The views of a scene show one set of named points, each view turned or mirrored, and shifted as a whole, with a little noise and some points left out.

Scene 1
View 1
Fesa: [-11 -19  14  -8   6  19  25 -31 -20  -5  11  -2   3  13  15   6  -1  -3
  -4   1  -8   0]
vulop: [ -9 -37  15  15  11  15  23 -15 -28  -9  20  13  -3  11   6  25 -12 -17
 -21 -15 -28   6]
nuv: [ -1 -29   8   8  13   3  21  -5   1  -1  15  17  11  13  21   3   0  37
  -4   1  -5   1]
Zose: [ 21 -34  18  -9  20   0  13   9  -1  -1   0  12  13  23  28  19  -3  21
  18  -1   0   1]
sar: [-13 -28  23  17  13   8  21   1 -16 -17  24  12  -9  27  17  26  -3   1
 -10  -2 -34   5]
kufaz: [-31 -21  21  25   6  12  30  -7 -13 -25  37  12 -18  26  16  18   3  11
 -24   6 -47   3]
miri: [  1  -2  16 -29  11  18  15 -24 -14  -1   4  -8  14  18  20  -1   4   8
  24   0  16  -6]
zulos: [ 28 -53  26 -22   6  11  19  -4 -13   0  15  -7 -11  12  31  21  -9  -6
 -12   4 -23   8]
Bagu: [ -8  -5  14  -4   8  15  11   1  -8 -10  34   3   2  15  20  -2   2  35
  -1  -4  -9  -4]
keti: [ 17  -8  23 -24   3  27   1  -8 -30   9  51 -21 -27   0  18  20  -4   7
 -10  -2 -13  -2]
kub: [  8 -39   8   0  13   9  28 -30 -10  13   0   9   7   5  17  11  -1  13
  -2   5   2   2]
Leki: [-11 -18  10  20  19   8  23 -29 -16  11   5  16   5  13   4  21   5  13
   6   2   0  -2]
kedo: [ 17 -38  18 -21   6  15  17  -1 -10  -8  24  -4  -2  11  29   6 -10   9
 -12  -4 -18   4]
purub: [ 18 -33  12  -4   9  17  12 -12 -22  15  31  -1 -10  -4  13  19  -8  13
 -16  -5  -8   2]
lupa: [  6 -27   6  13  11  12  12  -5 -12  14  39  10  -6  -5  11  12  -4  39
 -19  -5  -9   0]
reler: [-14 -25   9 -11   5  22  28 -30 -21 -16   8   1  15  10  15  -4 -11 -15
 -11 -14  -8   1]
Dak: [ 26 -34  20 -21  23   5  12 -10 -17   6 -14   5  15  19  19  27  -9 -15
  27  -9  11   2]
guso: [ -1  -8  17 -17  13   9   8  20   1 -24  21   6  17  26  29  -6  -4  30
  14 -11  -4  -3]
vur: [ 22 -53  -2   9  21   1  18 -10  -7  19  -5  25  26  -4  11  12 -14  21
  -3 -15  13   4]
View 2
zulos: [-12 -21 -24  18 -14   9   4 -27   0  38  13  10  -4   0   3 -11  34 -22
 -18 -16 -15 -12]
reler: [-29  -5 -23   8 -24 -15  -9 -14  -4  15   1 -26   5  13  -3 -12  -3 -15
 -43   2 -10 -12]
kufaz: [ -2 -23   5   1 -40  -9  27 -30  21   1 -17   4  21  14  36 -12  -1 -12
 -27  -1  12  -4]
vulop: [-24 -16 -24  11 -27 -17  15 -18  12  29  -2 -13   5  -4  23  -7   3  -9
 -27   8  13  -8]
keti: [-11 -11 -16  10  -7 -12  29  -5   5  35 -22   7  15  -7 -10 -12  12 -36
   0 -17 -39  10]
lupa: [ -6  -8 -21  -3 -26  19  26   2  -3  13  -6  -8  38 -10   3   1   7  -7
   3  -8  -2   3]
nuv: [ -5   5 -13  -4 -33  22   7  -9 -10  -8   1  -5  29   0   1   3  17   2
 -19  -9   0 -13]
Dak: [-28  22 -23  24 -14  -1  -7 -13 -10  28   6  -3 -16 -17 -21  14  38   0
 -31  -4 -13 -28]
sar: [ -9 -10  -7   9 -35 -11  18 -26  13  10 -12   9   9   0  27  -6  14  -7
 -26  -1   9 -10]
Leki: [-20  14   0   9 -26   7  16  -7   7   9  -6 -20  15  -2  -8  16   6   4
 -23   8  10 -15]
kedo: [ -9 -15 -25   7 -20   5   3 -18  -9  20   4   6  10   2   2 -14  23 -21
 -19 -19 -22  -6]
purub: [-15 -11 -25   7 -14  10  20  -4   0  32  -1  -8  19  -9  -4  -3  13 -17
  -2  -7 -11  -1]
kub: [-18   2 -13  11 -18  24   5  -9  -5  20  13 -22  12   4 -16   8  17  -4
 -21   0   2 -17]
guso: [ -5  16 -19  -4 -34  -2  -3  -9 -19 -17 -16  12  22  -5  -4  -5  22  -4
 -29 -20 -26 -10]
View 3
Bagu: [-11  39   7  19 -21  12  -3   1  11  10  19  -6  15  -4  16  37 -18 -21
   7   8  -2   8]
vur: [ 12   4 -31  40  -4  -2  14  36  27   0  11  -9   6   3  -1  13 -12 -27
  -1  22 -11 -34]
lupa: [ -6  24 -16  19 -19  22  -2  19  11  13   1 -17  14  -9  19  21  -1 -15
   0  24  11  -3]
Leki: [  1  15 -21  17  -8   1 -15  24  -2  10  14  17   1  -8   8  37 -16 -26
 -20  10 -12 -14]
miri: [ -8  26   2  16 -13 -15  -3  -2  17  12  31   8 -11 -10   2  24 -30 -37
   1   7 -28   0]
purub: [ -1  14 -12  12 -20  11   6   4   4  14  -7 -12  -3  -2   5  11   5 -18
   0  21   0  -4]
kub: [  0   6 -25  18 -11   0   5  11   8   4  15   7   3  -8   4  19  -8 -29
  -9  26 -24 -20]
sar: [  4  21   0  15 -17  17   2   1 -18  -1  -4  10  21  17   5  55  -1  -7
 -11   3  -6  -7]
Zose: [ -3  11 -16  42  -5   4   8  -2  23  -3  14 -14   6  12   0  34 -24 -17
  -1   2 -32 -11]
Fesa: [  0  22   1   2 -19  -7   2   1  -7  11  16  21   0  -6   0  29  -7 -32
  -6  18 -19  -9]
kufaz: [ -2  33   3   3 -25  29  -3   0 -29   1   1  19  36   8  19  64   6  -6
 -12  12   1  -2]
View 4
sar: [  2  24   3  24 -10 -16 -26 -15 -10   3  -6 -26  15   0  -4  16  20 -19
  -9   8  23  21]
purub: [  0  -9  -2  12   3  -6  -9 -20 -49   8 -38 -19  16  -3   2   6   6  -9
  -9   9  23   5]
vur: [ -1 -22  -2 -15  15   6  -1  -4 -33  20 -14  23  26  -9   4  11   4  -9
 -24   2  54  16]
miri: [ -3 -33  31  -4  10  13   1 -28   3  14 -28 -25   1  -1 -15   0  14 -15
   0 -16  27 -10]
Dak: [ 20 -35  13  11  -3   3  -3 -23  -7  19 -15  -2  23  12 -20  -1  22   3
 -13 -13  57  -3]
zulos: [  6 -11  -9  16  -6 -26 -26 -22 -21  20 -45 -21  25   5  -8   3  25  15
 -14   7  34   5]
Zose: [ 12  -6   4   0   7   7 -14 -21   2  27 -21   5  21  -2 -12 -10  21 -11
 -24   0  39   2]
kufaz: [-10  42  -1  21  -9 -24 -29 -13  -9   1 -10 -40   4  -9   2  27  17 -29
  -4  13   6  27]
reler: [-23 -24  26   2  -3 -13 -18  -9 -11   0 -16 -33  15  -3  -2  26  12  -4
   4 -13  31  17]
nuv: [ -8   7   2 -12  14   4 -11 -13  -8  20 -21  -2  10 -16   3   8  10 -26
 -19   7  23  14]
Leki: [  4  -3   6   5   5   4   9 -16 -20  11  -3 -12  -2  -2  -5  28   9 -29
  -7  -2  36   9]
keti: [  4  -8  10  30  -2  -4 -17 -34 -46   0 -53 -45  11   2  -5 -12  10 -11
   0   7   5 -10]
Bagu: [-11   9  20   2  10  10 -18 -22 -11   7 -28 -23   8 -13   0  -8   8 -30
  -8   4   5   6]
kub: [  0 -19  -2  -8  10  -7   3 -13 -21  20 -24  -7   6  -5  -4  24  12 -10
  -9   0  40   6]
lupa: [ -4  10  -3   3  11   3 -10 -15 -47   8 -32 -10  12 -15  10   5  -1 -27
 -14  16  13  11]
guso: [-10   3  29  -3  11  15 -29 -23  14  13 -23 -10  23 -12  -6 -24  17 -25
 -17  -3  16   6]
Fesa: [-10 -16  17   6   0 -10  -7 -18 -12   6 -20 -33   3  -2  -7  25  13 -11
   3  -8  26   7]
vulop: [ -6   4   6  26 -14 -20 -21  -7 -33  -5  -5 -25  22   2   2  27  12  -8
  -3   1  34  25]
kedo: [ -7  -9   5   6   2 -14 -29 -20 -18  14 -43 -22  24  -5  -3  -4  17   2
 -12   5  21   7]

In a view up to two points have been moved. Name them for each view, in the order of its rows, or write none.
view 1 => none
view 2 => guso
view 3 => miri
view 4 => none
